Each row is a point on a landscape with many valleys, with its height.
A ball rolls from a point to the lowest of its 2 nearest points, and stops where none of them is lower. Distance is the straight distance between rows; heights are no part of it.
j246 h=59.1:  -71   -7  -16  -35   15   45  -32  -16   -3   39   29   -7   20  -49  -36   -7  -21   39   45   12   33   14  -56   14   42 -103   14    2   35  -19   25   19   23  -28    8   -8  -25   33  -41   50   -7
j366 h=29.4:  -2 -11  37   1  16 -38 -70  48 -28  -5 -58 -36 -13  10  14 -23  28   4 -53  27  -9 -16 -21  29 -22  66 -58  -9 -49  33  17  15  22  68 -12  13 -37 -15  33 -22  13
j247 h=51.0: -55  71 -17  19 -12   8 -42 -34   0  63  13  15  21  35 -32 -57  35  28 -14  34  -7 -19 -81  -6  38 -26  15  16  -3  51  10 -22  19 -30 -14 -16 -12  19 -14  20 -32
j666 h=9.3: -31   2  11  25 -23 -69  -1  12  34  27  23  24  16  13   5  30 -82  27   8  37   2  12  42 -45 -16 -19  -3  34  10  18 -17  23   3 -31  -1  25  -5  35  43  19  19
j731 h=45.1: -83  33 -47 -56 -17  23 -44 -19  22  85  45 -42  65  10 -15 -25  10  62   4  -2 -63  24   6   8  26 -56   7 -57  24  34   1 -14 -25   0   8 -15  21  57 -59  22  20
j876 h=67.3:   5  40  43  13 -16 -43  58  -5   4 -52  12  13  11 -29  13  40  16  -8 -19 -56  11  28  -6  -1 -63 -67  91 -35  -5 -41   2   0   6 -57   4  19 -46 -40  31   7  48
j398 h=43.9:  18 -78 -13 -25  27  46 -42 -45 -27  -8 -21 -11 -68   1  -8  24  18 -11  61  -3  -4 -11  46   2 -26  19 -28 -36  23  50   9  27  -6  33 -10  17  70 -19 -21  -4 -20
j13 h=32.8:  14  30  34   1 -18 -11 -37 -57  55 -16   8  27 -37  37  20  42   7  13  -7 -13  29 -12   2 -26 -26  36  35  14  -3  29   8 -36 -14 -10   9 -46  -4 -62 -25 -53 -14
j769 h=24.9:   6  55   2 -21   9 -15  53  12  27  50 -38 -44  65 -26  12  20 -59 -29   3  16 -11  14  -5  11  43 -83  10  23  -3 -32 -14 -29 -30  33 -15 -13 -31  68  10  32  13
j690 h=21.9:   6 -22  20 -20  33  -4  27  48  17 -49 -48  -9   5 -27  13  23 -50  21  62  27 -19  -6  61 -18 -47 -46  27 -26  30 -17 -15  15  53   7 -12  65 -42   9  26   8  17
j901 h=50.9:  -40   16  -21  -20  -42  -21  -22   -1   25   74   23  -32   21   53   29   23   13   39  -64  -27  -65    9   61   25    4   32  -10  -21  -16   35   -6    5 -107   19  -13  -16   71   54  -42   -3   21
j966 h=43.0: -15  35  16 -21  30  23  -2 -55  48 -13  18  -7 -35  20  16  88 -45   3  48  -2  50  26  25   2 -19 -76  61  10  26 -20  -5 -24 -26 -49   3 -52   4 -11 -55  -1 -12
j3 h=56.8:  -4 -87  33  -7 -23   6  -9  11   4 -77  21  -7 -35 -64 -16  14  41  27 -11 -15   4  22  40  27 -58  18  36 -33  45  -1  19  55  45 -38 -28  45   1 -46  46   2  19
j481 h=47.1:  17  -1   7 -14  -8 -17  -5 -94  -6  26 -13  -3 -17   4  -8 -17 106 -25 -24 -90 -22 -14 -48  -6 -45  51  44 -63 -17  46   7  -7 -34  20 -18  35  30 -34 -17  34  22
j883 h=31.5:   5  43   3  -1  42  34 -35  -4 -14  22 -50   3 -52  44   1   8  -9 -22  -9  40  33 -36 -71  34  31   4 -26  48 -40   1  34 -34 -12  24   2 -43 -25 -15 -45   4 -52
j674 h=35.9: -45  20  19  63   2 -28  -1  54 -55  23  -1 -41   5  21   3  11  24   8 -48  47  -7  20  -4  62   8 -23 -33  14 -40  -4  20  -3 -12  -8 -13  -6 -15  51  64  17  29
j614 h=29.9:   7 -29  -1 -49  -5  17 -45  11   5  51  -8  14   4 -32   2 -11 -48   3  -4   1  -1 -27 -54  30  47  -8 -41  31 -20   2  17  30 -37  73 -19  -2  22  32 -46  37 -43
j118 h=52.3:  30 -43 -37  -3  11  37  53 -28   6  -1  13 -23  -6 -41 -17   8  63 -14  17 -30 -29   9  54  29 -15  21  29 -43  17 -16  -7   5 -10 -19 -23  18  53   7  13   3   3
j931 h=9.4: -26 -38 -57  66  10  40  14 -23 -53  50  15 -16 -16  33 -57 -21  80 -23   7  19 -26 -17   2  44  13  19 -38  -2  -2  35  16  11  -9 -36 -25  21  75  43  49  35 -10
j111 h=32.2: -23  16  21 -10   8  -1   5  15  49  -2   2  10  23 -47 -28  13 -60  34   6  50  44 -16   6 -19   2 -69  59  33  27 -17  12  19  25 -87 -15   5 -12  13  20  27 -20
j371 h=41.9:  22   0  -8 -40  12  11  16  38   9   9 -41  12  54 -93 -27 -56 -50   4  14  39  21 -38 -40 -33  48 -49  21  26  42 -24  -7  -3  64 -35  -7  34 -28  27  10  34 -30
j740 h=38.5:  26   9  17  -8  14  -3  31 -24  47 -23   2  26  -8 -18  -9  33 -50 -11  36  21  44 -10  35 -35  -1 -47  63  39  31  -7 -12 -21   5 -65 -22 -12  13  -5  -2   2 -26
j269 h=45.5:  38 -61  -8  -7  43  89 -13 -45 -10 -10  -5   4 -79  12 -43  36  39 -28  51   6  17 -49  19  16 -25  40 -45   4  18   7  28  11 -28  -1 -30 -26  89 -27 -30  -5 -44
j453 h=32.4:  14   3  33 -20   5 -26  35  20  12  27 -68 -37  40 -51  30  15 -24 -15   2  65  -5  16   9  23  25 -84  39   8  38   9 -21 -11  31   3 -31  31 -46  59  47  24   7
j238 h=22.1:  13  11 -36  70 -10  -3   0  -9 -74   7  14   9 -33  68   6 -37  80 -42 -42 -25   9  42 -54  15  15  41 -52  29 -49   7  13 -15   1  34  38 -31 -19 -27  25 -20   6
j448 h=16.9:  24  39 -54  -5  11  -7  39  53  15  16 -16 -18  84  36  -2 -36 -31  -2 -28 -29 -69 -45  35 -33  26  56 -58  -2 -51 -26 -33 -21 -22  63   4   6   9  22  -5 -18  35
j753 h=70.8:  10  32 -22  36  22  -7  14  23  12 -56  10  14   7  38 -20 -21 -18  10   6   6  -6 -15  33 -47 -33  61  -8   0   6 -11 -16 -19  45 -43  21   1 -16 -52  41 -50   7
j895 h=51.4:  82   8 -35 -13  10 -11  43 -73  17  10  -6   8   8  31   4 -32 -13 -44  36  25  23 -21  -4 -63  50 -15  41  31  37  37 -43 -59  29  -4   5  14  11  -6  -5  -8 -28
j396 h=49.4:  12  35 -11  -5 -13 -26   6 -15  47  39  12  -8  30  58  20  41 -23   0 -34 -11 -48 -12  57 -21   8  30  -8  14 -36  28 -13 -20 -81  33 -13 -24  64  37 -17 -22  15
j704 h=69.4:   2  35 -21  52  -7  25  73  34 -32 -49  23 -21  25  23 -18 -11  71  -8 -34 -54 -37  23  30  23 -43  41   0 -35  -7 -55  -9 -10  26 -43  11 -27 -16 -24  55 -33  43
j107 h=39.5: -38  76 -19  -9 -11  -1  -6  -3  36  56   5 -49  75  43   3 -18   9  42 -26   2 -65 -14  34   5  26  -9   9 -40  -1   6 -16 -26 -17   4  -8 -20   3  48 -18  -8  25
j543 h=21.3:  36 -33  15 -46 -27 -16  32  60  -4 -32  -8  17   9 -82  34  -3 -59 -11  -7 -47  19  24  -7 -11   8 -13  -6   0  -3 -70  -9  52 -21  48  17  30 -32  11 -29  13  10
j999 h=26.0:  37 -59 -19 -32  45  62  -4   4  -6  16 -37  10 -24 -30 -37 -17 -35 -23  40  25  12 -46 -28  15  32  12 -50  24   1 -10   7  22  -2  44 -24  15  47  14 -47  38 -60
j232 h=42.1:   7 -56  23 -20  47  21 -53 -36  -7 -51 -40  10 -71  25  17  52 -36  -7 112 -15  19  -6  46 -52 -62  -9 -24 -31   3  41  15  22  -1  47   0  51  33 -26 -44 -11 -22
j994 h=53.1:  -15   48  -24   -9  -16   48   47   52   19  -11   42   24   30  -43  -36  -12  -25    0  -34  -54   23  -14  -35   22   37   -2  -11   20   -1 -112    5   20  -27  -40   21  -41  -11    3  -48   12  -26
j827 h=19.2: -17 -14 -47  46  -1  12 -20  25 -57  13  28  20 -16  41 -11 -39  38 -13 -12 -34 -16  12 -55   9  16  40 -78  -2 -54 -23  11  16 -20  39  39   4   0   2   4  -2  19
j128 h=51.6: -64  12 -33 -32  27  60 -44 -40   5  72  12 -47  32  -9 -14  -9  19  36  32  17 -13   9 -31  38  40 -88  11 -48  21  18  12  -9  -7  -1  -5 -17  18  44 -48  34 -14
j455 h=56.6: -30  88   0  45 -31 -19   9 -19   5  73  -7  32  53  14 -38 -74  26 -18 -56 -15  -7 -31 -96 -27  33 -18  18  39 -37  18   7 -43   8 -33 -16   8 -10  50  10  45 -11
j244 h=47.2:  54  35 -31 -15  44  30  45 -45  26  33 -57 -30  -1  39   1   2  27 -48  23 -49 -37 -49  18  -4  -3  24  19 -27 -25  12 -22 -39 -22  25 -26  -1  22 -10 -22  10  -2
j923 h=21.2:  45  30 -13 -24  57  30  65  14   8   4 -60 -47  28 -10  30  16 -40 -52  33  26  -1   9  -2   6  27 -70  -8  -7   8 -27 -24 -39  18  44   2   1 -57  23 -25  23  -9
j80 h=56.0:   4  45  34 -37  -8  12  34  51   3 -60  -9   2  45 -52 -23 -44  16   7 -46 -41   5  -8 -58   3 -21  10  27 -24  -2 -64   3   2  42 -22   3  -9 -56 -45 -11   0   3
j567 h=21.4: -31 -12 -12  -1   1  28 -16  -9  39  34  23  11  10 -30 -58 -10 -20  25   4  53  12 -44  15  27  26 -29  20  29  35  -4   9   4  -4 -78 -32   8  43  37  26  47 -31
j888 h=59.2:  35 -40  27 -45 -20  -9  -4  27   6 -76   0  -9  -5 -51  24   9  -9  18   9 -11   7  23  48 -15 -11  11  26 -32  76   1 -16  13  60  21  16  22 -30 -45 -16 -57   0
j440 h=46.7:  52   8 -41  32  32  15  98  38 -43 -15 -32   1   8   8   4 -30  -3 -82  17  16  11   4 -22 -28  20 -27 -17  27  -6 -51 -16 -27  39  -4  23   7 -44   2  31   6   0
j394 h=23.3:  22 -12 -35   2  50  37 -20  22   7  21 -28   4  -5  29 -22 -11 -62  -7  29  70  21 -57   8  -2  50  33 -68  43  -2   4   4  -5   3  22 -17 -11  27  18 -14  -2 -45
j924 h=43.3: -60  75  -3  26   2   1 -45 -41  18   1   3   7  19  49 -40 -27  47  49 -11  15   0 -39 -20   3 -18   7  27 -19  -1  41  13 -41  42 -62  -5 -35 -20 -21   8  -4  -8
j684 h=9.9: -28 -38 -23 -16   3  13 -18 -19  18  64  22  -1  20 -22 -16 -18   5  24   3  29 -30 -29   9   8  13  -1  13  -4  30  42   4  14 -20 -14 -50  29  80  46   8  44 -21
j198 h=46.1: -71  95  43  -4 -48 -38 -24  50  24  26  14 -16  65  11 -11  -5 -36  37 -59   5 -17   6 -33  17  12 -10  -2  16 -24 -34  -4 -16 -24 -17  -5 -71 -18  27  -7 -13  16
j797 h=41.3: -47  23  32  36  18 -13 -10  36 -34  -6 -31 -46   1  15  10  18  14   2   6  45  -5  38  10  67 -20 -74   1 -17   4 -11  22 -12  34 -26   0  -4 -64  30  44  15  43
j386 h=24.2: -15 -20  -3  27 -53 -47 -15 -43  21  21  87  61 -33  43   5  21 -30   3  -2 -16   3  22  12 -64 -12  27   5  31  -5  19   1  23 -54 -28  12   2  50  -9   5   0  11
j892 h=27.6: -20   1 -15   6  33  22 -47 -16 -14  57 -36  27 -45  48  -6   9 -52 -15  22  79  42 -32 -47  17  31 -22 -58  62 -39  24  35   1 -16  23 -23 -37  18  26 -45  18 -48
j336 h=48.7:  -2 -37   0  -8  -6  23 -15  -3   6  -9  41  10 -43  -4  10  49 -25   3  32  -6  16  38  37   8  -7 -16 -15   4  15 -15  14  22 -27   9  17 -21  15  -5 -20  -5 -15
j219 h=52.8:  -8  72  -7  27  -3   7  21   6  -8  15 -37  40  43 -15 -63 -60   9 -24 -16   1  16 -48 -77 -42  23 -17  13  26 -31 -13  -6 -35  47 -54 -18  17 -21  25  44  66 -10
j225 h=35.5:  -7   6  13  32  20   8 -72 -49 -29  23 -34  -2 -80  61  22  37  31 -24   6  12  40  11 -62  35   9 -24 -15  20 -46  44  44 -19 -44  32  12 -48   1 -17 -28  -4 -27
j771 h=16.2: -14  57 -42  19   1  19  16  64  -1 -11   7  -1  39  46 -16 -18 -11  11 -36 -67 -47 -14  13  -4  -8  68 -59 -15 -74 -70 -13  11 -27  28  30 -17   5   6  -5 -23  33
j523 h=16.0: -29 -50 -32  29  13  13 -13   0 -32  44 -10 -33  -7  28 -34  -7  77   9 -10   7 -50 -29  52  29 -29  58 -23 -35  -6  34   4   4 -14  -4 -32  25  64  38  38  13  31
j944 h=48.3: -13  39 -15 -11  17   0 -16  11   3  22 -42  15  37 -13 -40 -78 -34   0   1  67  25 -38 -75 -39  46  -8  -7  38   7   7   1 -31  67 -25  -4   7 -39  18   6  22 -29
j32 h=53.9:  23 -54  -3   1 -21  44  17  -1   0 -45  29  -5 -26 -55   3  13  64  -1 -33 -21 -24   9  65  49 -32  54   5 -27  34 -15  14  25   3 -33 -19  -6  30 -37  35 -33   7
j181 h=24.0:  28 -59  25 -61 -45 -19 -13  29  26 -52  44  39 -10 -70  31   5 -55  24 -27 -66   2  15  17 -27   1  47 -19   0   5 -18  11  66 -24  50   9  27  14  -4 -28 -16   1
j893 h=18.3:   3  18 -11 -30  26  13   4  36  52 -35 -17  -5  19  13  15   0 -65  29  29 -53 -40 -31  48 -52 -36  33  -1 -46 -34 -39 -20   2 -23  51  30  19  -2 -15 -42 -20   3
j229 h=19.6: -39 -80   7 -33 -10 -25 -55  -7  33  33  27   9   2 -29   2  12 -25  50 -12   1 -23 -14  47   0 -21  16  -6 -21  27  57  27  57 -30   1 -41  55  78  33  12  24   5
j466 h=37.3: -10  15  23  15  -9  -3 -44 -72  32   8  15  21 -10  26 -19  -4  55  24 -14  17   4 -23  12 -26 -22  22  60  -2  15  51   7 -21   8 -49  -8 -10  31 -44   3 -11  -2
j343 h=47.6:    3  -48   18  -21   11   -4    3   53    6    3  -29    9   14 -108  -16  -27  -47  -12  -11   45   29  -34  -37    6   18  -28    3   26   28  -18    3   35   38  -11  -32   71  -11   47   47   48  -12
j471 h=38.6:  20 -10  20  27 -17 -63 -45 -84 -31  39 -12  15 -61  44  49  30  43 -21  -7  15  32  48 -51 -14   6  14   4  38 -22  92  25 -15 -37  41  29 -14  15 -36  -4 -23 -11
j550 h=40.4:  10 -36  17 -18  15   4 -45 -32   5 -38 -19  -1 -40  39  54  23  -7  11  64  -5   2  27  47 -27 -32  11 -16 -33  15  46   1 -12  22  50  38  -6 -20 -37 -48 -55  -4
j322 h=38.9:  50   7  42   1 -13 -51  78  47   9 -19 -25 -31  44 -39  33  41 -53 -42 -12  52  11  40  46  27  45 -60  45  43  41 -22 -46 -22  19  -1 -17  -6 -30  37  51 -34   3
j622 h=32.9:  24 -24  41  18  -3 -61 -35 -11 -39   3 -59 -69 -22  22  60  12  57  -3 -52  48 -15  23  13  57  -4  48 -12  -6 -24  57   0 -23  19  68   3 -21 -27  -5  28 -47  18
j832 h=48.2:  59  25  -7  10  15 -20  44 -46  35  32 -33 -26   7  50  24  18  10 -41 -12  10  -7 -26  56  -8   6  34  14  17  -6  49 -36 -48 -42  13 -38 -12  53   6  21 -20   5
j934 h=43.1: -63  81  10   9 -38 -11 -18  48 -10  25   5 -16  77  14 -12 -55  12  40 -51 -44 -37  19 -59   2  16  -3 -10 -39 -39 -17  -4 -18  16  19  16 -13 -35  57 -32   2  22
j830 h=47.4:  29 -33 -20  12  28  89  24 -33  13 -14  30  22 -62  -3 -48  22  31 -25  12  28  45 -41  30  15   1  24  -6  33  33 -37  19  -6  -4 -64 -15 -50  63 -27   6 -16 -61
j285 h=60.5: -27 -59 -20  21 -10   6 -18  -8 -52   4  68  38 -42 -20  -8 -14  -3  -1  38 -13  42  23 -57 -27  17 -10 -30   9  11 -12  12  49  19 -14  38  16   2 -14 -15  33  -6
j889 h=56.3:  34  -6   3   0 -28 -36   4 -16  -3  27  21   3  -2 -16  19  -9  -1 -15 -41  49  27  32 -34  26  60 -24  21  39  27  -3 -11 -17   0  10   2 -44 -35  -6   0 -13 -28
j955 h=25.5:  42  25  -5  45  -8 -12  -3   3 -61 -45  -7 -15 -41  47  34  -6  59 -42 -19  18  21  39 -21  34   1  29 -32  26  -8 -10   7 -45  10  35  35 -74 -51 -58   1 -64   7
j683 h=45.6:  14  10 -37  45  20  -3  68  34  -5 -23  17  15  -1  14   8  20 -47 -41  35  -8   8  24  25 -25   3 -30 -16  11 -22 -54  -4   5  -4 -24  39  25 -15  10  27  22  20
j141 h=46.0: -31  77  23 -20  28  50  -1  51  -6   1 -58 -45  42  16 -15 -11  48   9 -32 -68 -43 -58  -9  47 -34  37  -4 -62 -68 -30   6 -11 -19  24 -33  12 -14  10  -4  22  35
j680 h=26.8:  32 -87   4 -19 -65 -26 -21  21 -10 -12  64  35  -2 -55  32 -13 -10   7 -52 -34  -3  26  19 -11  31  86 -45  34  12   3  -4  61 -30  62   6  -2  39 -11 -17 -37 -10
j559 h=21.7:  -4 -19  50 -14 -17 -54 -29  15   8 -21 -10  24  -9 -38  15   5   5   5 -43 -56   1 -27 -34  -3 -47  26  -1 -16 -41  13  16  42 -45  27 -24  59  -3 -23  21  38  16
j143 h=63.4:  53 -29  53 -39 -15 -16  21 -50 -13 -33 -12 -13 -25 -52  61  55  63 -32   1  -6  24  50  -6  50   3 -32  70 -13  40  24 -11  -8  -1  13 -27  -5 -10 -34  -2 -15 -17
j404 h=46.5:  13  64   7 -15  63  49  42  18  23  -1 -91 -35  23  31 -12 -13  26 -36   3 -67 -48 -73  -1   4 -38  28  29 -33 -65 -20 -25 -25 -22  23 -25  26 -21 -11  -7  27  22
j625 h=51.7:  -45   64   -3  -27  -10   27   68   37   49  -14   42   28   29  -59  -49   -8  -47   18  -16  -50   12    9   -1  -14    8  -60   62   11    5 -107  -17   12   -5  -79   12  -24  -15    3  -28   25   -6
j761 h=63.0: -57  47  23  -7 -34 -47 -21  40  28 -14  18  10  65 -29 -13 -24 -27  68 -18 -20 -16  -1 -16 -45 -29 -30  36 -33  -9 -25  -1   3  39 -45   6  22 -41  13  21  16  36
j879 h=23.9:    6    4   -8  -28   38   22   64   30  -12  -16  -44  -19    4  -33    7   11  -34  -31   51  -11    9   21  -21    4   -2 -106   24  -29    8  -54   -1   -8   21    1   15   34  -54   12  -14   46   12
j154 h=29.0:  25 -12  35  23 -48 -65 -25 -60  21 -24  37  49 -50  26  44  54 -22   4  12  -8  38  46  43 -54  -9  32   9  40   9  41 -23   8 -42  -9  24 -36  22 -39  -7 -50  -5
j147 h=51.3:  -6   7  -1  -6   0  13  -9 -15   2  16  15  -8 -11  -4  12   9  13  -7 -19  -8  10   7 -23  40  20 -21  21  14 -13 -19  11   9 -23  -5  11 -38  12   5 -12   8  -4
j720 h=65.6:  19   1  62  -7  -8 -39  22 -37  -9 -52 -14   3 -38 -27  35  50  77 -33 -27 -48  25  35 -13  33 -73 -25  72 -28   7  -4   9   7 -14 -19 -13  10 -38 -49  21  -9  34
j778 h=37.7:  27 -48 -13  56  19 -26 -34 -44 -15  28  12  22 -57  70  -5  11  -6 -26  11  52  17   0  24 -16  19  53 -38  53  -4  75  -2  -2 -19   4   1 -12  58   7  35 -16 -17
j511 h=19.3:  44  17   4 -56  31  31  44  65  26 -46 -33  -3  30 -33  28   3 -74  -6  33 -34  -4 -19  17 -11   7  -4 -10 -16   3 -68 -14   9  -3  55   7   2 -33 -10 -59 -13 -19
j840 h=53.6: -29 -28  -4   8  31  25 -21 -49 -56  -3 -18 -16 -31   9 -38 -39  86  12  56 -24   1  -3 -59  -9 -41 -29  17 -52  -6  40  20   5  68 -24  10  55 -32 -36   3  35  19
j617 h=38.4:  29 -13  26 -11 -17 -32 -41  17  -9 -55 -19 -17  -8  32  53   8 -21  -4  10  11  -5  40  18   0   5  42 -23  -5  13   8 -24 -19  31  57  45 -36 -49 -36 -15 -82   8
j730 h=54.2:  64   3 -47  21  -9   1  34 -58   2  17  30  54 -22  36   3 -26 -29 -32  19  32  37   5 -12 -56  68  21   3  62  30   4 -32 -30  10 -11  20 -41  18 -30 -17 -28 -55
j554 h=25.9:   6 -56  70 -10 -22 -47 -57  26 -30 -27 -20   1  -6 -48  28  -4  37   9 -51  10   5  -3 -24  34 -16  57 -16  -2  -8  36  23  34  -3  50 -22  27 -15 -26  51  -5   8
j507 h=48.4:  63  -3 -50  34  15  -6  53 -29 -21  16 -23 -15  15  22   7 -38  27 -51  10  16 -15  12  -8 -24  31   5  -8   6  -1  27 -19 -44  34  30  19  24 -15   7  14  -3  21
j265 h=17.1: -40  29 -20  -2  12   8  -6  78  10 -48   9  -5  28  10  -5  -7 -55  27   7 -43 -30   2  24 -21 -35  28 -40 -30 -42 -67 -11  25 -18  20  47 -12 -35  -7 -27 -18  27
j375 h=43.4:  -7  15   7  11 -36 -42 -25 -97  10  42  10   8 -33  31   8  19  89  13 -33 -42  -3   1 -27  -3 -37  17  59 -21  -6  70  -1 -15 -41 -25 -16   3  40 -16   7  22  10
j965 h=49.3: -30  91  30  -4 -27  -7  41  40  24 -17  15  -6  63 -30 -12  -3 -32  16 -37 -14   4  23 -34   9  14 -49  47  16  -2 -76 -17  -1   1 -60   2 -58 -43   7   7 -14  20
j324 h=32.3: -29  14  35  52  -7 -50 -49  58 -30  18 -36 -32  22  47  16   7 -17  12 -42  59 -14   5  -1  42   0  31 -64  16 -61  13  21 -11 -20  39  -5  -5 -41  27  42 -12  39
j849 h=53.2: -53  40 -38  27 -10  19 -19 -23   7  51  41 -38  -6  81 -12  60  43  16 -33 -14 -40  10  74  26  -7   2   0 -32 -27   5  -6 -19 -89 -28   0 -46  62  10 -29 -27  15
j167 h=50.8:  28 -20 -61  -1  22  85  69  -2  -7   2  40 -14  -1 -23 -20 -16  16 -14  27 -29  -8  12  18  23  21 -11 -12 -22  21 -50  -8  11  -9 -16  19  -8  25   7 -23   5  -7
j648 h=46.3:  10 -10 -13  -4   8  30   4 -47   2   9  41  12 -62  30  25  66 -24 -26  64   9  47  44  12   8  22 -51   5  36  12  -2   3  -5 -31  -7  31 -64  13  -6 -65  -6 -37
j17 h=28.6:  42 -19  24  43 -16 -28 -32  -7 -33 -42  13  26 -54  25  26   7  39 -18 -35  37  34   7   6  13 -21  56 -43  53  -4  25  20 -13  11  -2  11 -43   0 -61  41 -49  -5
j775 h=36.2:  19  -2  38   2  -7 -20 -38   2 -14 -18 -37 -48 -18  44  63  34 -11  10 -28  42   5  23  48  43   7  55 -29  19  -5  30  -7 -25 -15  67   0 -70 -20  -1 -27 -93 -14
j673 h=56.9:  39  27  41 -53  18  13  32  75  -5 -77 -52  -8  34 -49  19 -42  20  -5 -43  -5   2 -21 -31  32   0  38  18 -14  11 -37 -12  -5  54  38  -6 -23 -68 -56 -29 -33   1
j193 h=19.5:  24 -12  13  -2  55  11  15  43  11 -49 -57   5   2  12  11  17 -50  -1  61  25 -20 -30  77 -39 -42  47 -32 -19   7   4 -24  -2  45  12 -17  53  -4 -11  26 -27  11
j869 h=70.1:  20   4 -36  35   2  29  30  29  -5 -30   7  -2  11  30 -26 -16  32  -2 -33   2 -17 -33  37  21 -14  89 -31  -1 -11 -14 -12 -18  26 -20  -4 -25  13 -39  55 -40  -1
j558 h=58.7: -75  51  12   5 -33 -58 -16   3   5  22  10 -24  54   0   2   0  19  49  -4 -20 -27  47  -5 -12 -21 -74  47 -63  -8   6   2 -20  21 -12  15  25 -52  41  24  35  68
j735 h=54.5: -10  24  -1 -16 -16  46  17  24 -12 -25  37  38  34 -75 -33 -55  31  10 -41 -63  20 -24 -64  19  31   4   7   0   5 -73  34  21  38 -32  13 -14  -8 -10 -44  28 -32
j313 h=20.4: -27 -42 -55  49  -7  12 -16  31 -33  -1  39 -12  -8  27 -18 -18  23  14  -2 -16 -46   5  38  17 -12  47 -67 -25 -17  -5  11  26 -14   0  20  23  39  30  27  14  40
j149 h=18.2: -31   2  53  27 -23 -75 -37 -23  24  13  22  64 -29  26   0  41 -35  17 -13  17  35  -9 -10 -54 -24 -10  14  38 -28  44  12  10 -40 -44  -1  35  12  -2  30  28  12
j464 h=33.4:  31 -56  -2  42   5 -10 -22 -62 -39  12  16  29 -79  13  18  10  37 -42   1  45  53  13 -39  18  22  20 -18  62   5  66  10 -14  -5  -5   7 -21  31 -36  23 -14 -41
j536 h=49.6:   2   2 -25  -6   2 -11  10 -70 -33  -5 -13 -13  -7   1   7 -16  74 -14  34 -85 -21  21 -58 -13 -33 -30  52 -75  -4  34 -12 -17  12  15  15  54 -12 -31 -22  28  29
j608 h=24.8: -42  -3   6  19 -44 -40 -34   4  31  49  54 -29  33  31   6  33 -28  46 -39  57 -37  21  59  32  16  -6   1  19  16  21 -11  -4 -42 -20 -24 -39  27  47  26 -16  18
j369 h=44.3:  -9 -30 -66  51  22   7  34 -23 -12  16  32  32 -49  54 -19  22 -42 -37  82  10 -13  39  18 -42   5 -13 -55   4 -17 -20 -11   6 -23  -7  38   5  23  17   6  27   6
j278 h=58.1:  15 -82 -16  11  -9 -12 -30 -43 -38 -14  41  66 -58  -5 -21 -11 -23 -19  51   3  47  11 -32 -76 -11  39 -42  34  10  40  10  28  15  17  28  41  19 -37  -6  19 -33
j547 h=68.5: -18  24   3  29 -20  21  79  23   7 -37  38  -6   2 -24 -17  18  41  -8 -25 -54 -13  30  32  28 -46 -28  56 -32   8 -55  11  16   3 -76  -6  -3 -25 -28  33  -6  30
j326 h=59.9: -19 -58  12  14 -18  10  -1  12 -32 -29  42  30 -36 -57  -1 -20  39  10 -12 -44  18  19 -25   6 -31   3 -14 -18  12 -27  29  50  13 -22  10  37 -13 -35  21  33  15
j215 h=45.0: -30  41  15 -18  -2   2 -20  35 -23   1 -31 -37  38   5  10 -45  45  26 -33 -53 -40  -8 -49  24 -16  18 -21 -60 -37 -23  14  -3  17  54  14   7 -38  11 -21   4  29
j865 h=49.5:  43 -26 -52   0  19  76  78 -27 -17  -6  29  17 -34 -15 -65  -6  17 -60  41 -17  20 -25  -7   4   4   1  -3  12  -1 -54  11  -4 -21 -41 -24   2  60  -5 -16  22 -37
j6 h=34.6: -62  50 -46  34 -24   4 -12  26   9  54  54 -19  58  46 -43 -20 -10  34 -33  42 -40  -1  36   8  39  -7 -22  22  -2   1  -7 -16 -26 -52  -2 -26  22  64  24  -8  16
j240 h=56.4:  35 -46 -36   6  -7  -1  11 -53 -16 -18  42  64 -44  14   4 -14 -32 -37  56  -3  46  21  -8 -92  27   6  -7  37  35  14 -37   1  24  -3  50  11  12 -43 -33 -21 -30
j638 h=41.4: -19 -54 -37  44  10 -19 -28 -18  -3  35  32  13 -28  70  -4  16 -69  -3  81  66   2  21  68 -43  11  11 -59  36   4  46  -4   8 -11  -1  21   3  45  29   9  -6   5
j597 h=52.7:   6 -56  41 -36 -27 -30 -19  26 -15 -18  -4  22   7 -81   5 -33 -18  25  10  24  18  -7 -20 -15  14 -12   7   8  46   2   3  47  58   6  -8  70 -29  -5  34  14  -4
j257 h=16.3:   2 -74 -56  21  16  57   9 -14 -48  39  47  12 -34 -13 -68 -21  22 -31  27  12   1 -23 -26  38  27  21 -58  24  24  16  25  46 -10 -17 -15  19  81  13  27  39 -18
j953 h=25.2: -13 -14   2 -52  14  19  41  52   2 -54 -30 -10  11 -64   4  -4 -26  17  35 -20 -13  11  14 -15 -50 -57  43 -50  27 -61   8  35  50   6  19  54 -67 -19  -9   3  24
j58 h=20.1:   4 -20  61 -50 -28 -81 -55 -10  41  18 -26  19  -2 -11  51  30 -40  31 -25 -24  -2 -16  14 -16 -34  13   5 -21 -36  58   8  28 -64  60 -33  31  13  21  -4   4   3
j774 h=57.5:  44   4  41 -72  -3 -17   6  48  15 -71 -61  -3  47 -43  30 -23 -33  25  -8   9   2 -34  -1 -22  -2  34  23 -31  37  -3 -37  -6  59  50   6  20 -61 -42 -14 -47   1
j530 h=21.0:  10   3  -3 -24  30   6  -8  21  46 -16 -33   6  13   8   8  -4 -68   7  36  36  -1 -46  53 -31   3  15 -10  15   2  27 -20  -1  26  10 -24  20  24  12  -6  -7 -18
j309 h=13.3: -27 -54  50 -68 -25 -52 -87  14  32  -9  10  23  11 -34  28  10 -37  86 -13 -19 -17  -6  13 -25 -44  17  12 -37  24  41  22  44 -22  38 -16  39  13   1 -21   5  -2
j493 h=50.2:  -85   47   12   38  -24   -5  -26    9  -19   25    7  -51   36   13   -3   -1   18   44   28   46   -2   51  -18   18  -12 -103   10  -27    3    5    4  -21   49  -33   16    0  -65   50   17   22   43
j43 h=57.0:  26 -32  50 -45 -21   7   1  14   4 -34  -2 -12  21 -81  15  -5   8  29 -19  16  10  13  -1  39  14  -1  40  -3  49  -7  -2  24  46  -7  -9   3 -23 -10   8 -13  -6
j325 h=61.0:  76 -10  21 -15  -8  -4  54 -39   4 -29   0   2 -22 -15  46  28   7 -36   3  27  41  41  -1   8  39 -35  44  35  42  16 -39 -31   8   0  11 -36 -19 -20 -22 -48 -38

Where does a ball stop that starts at each point below?
j167: j309
j147: j684
j849: j934
j558: j309
j774: j934
j901: j934
j869: j684
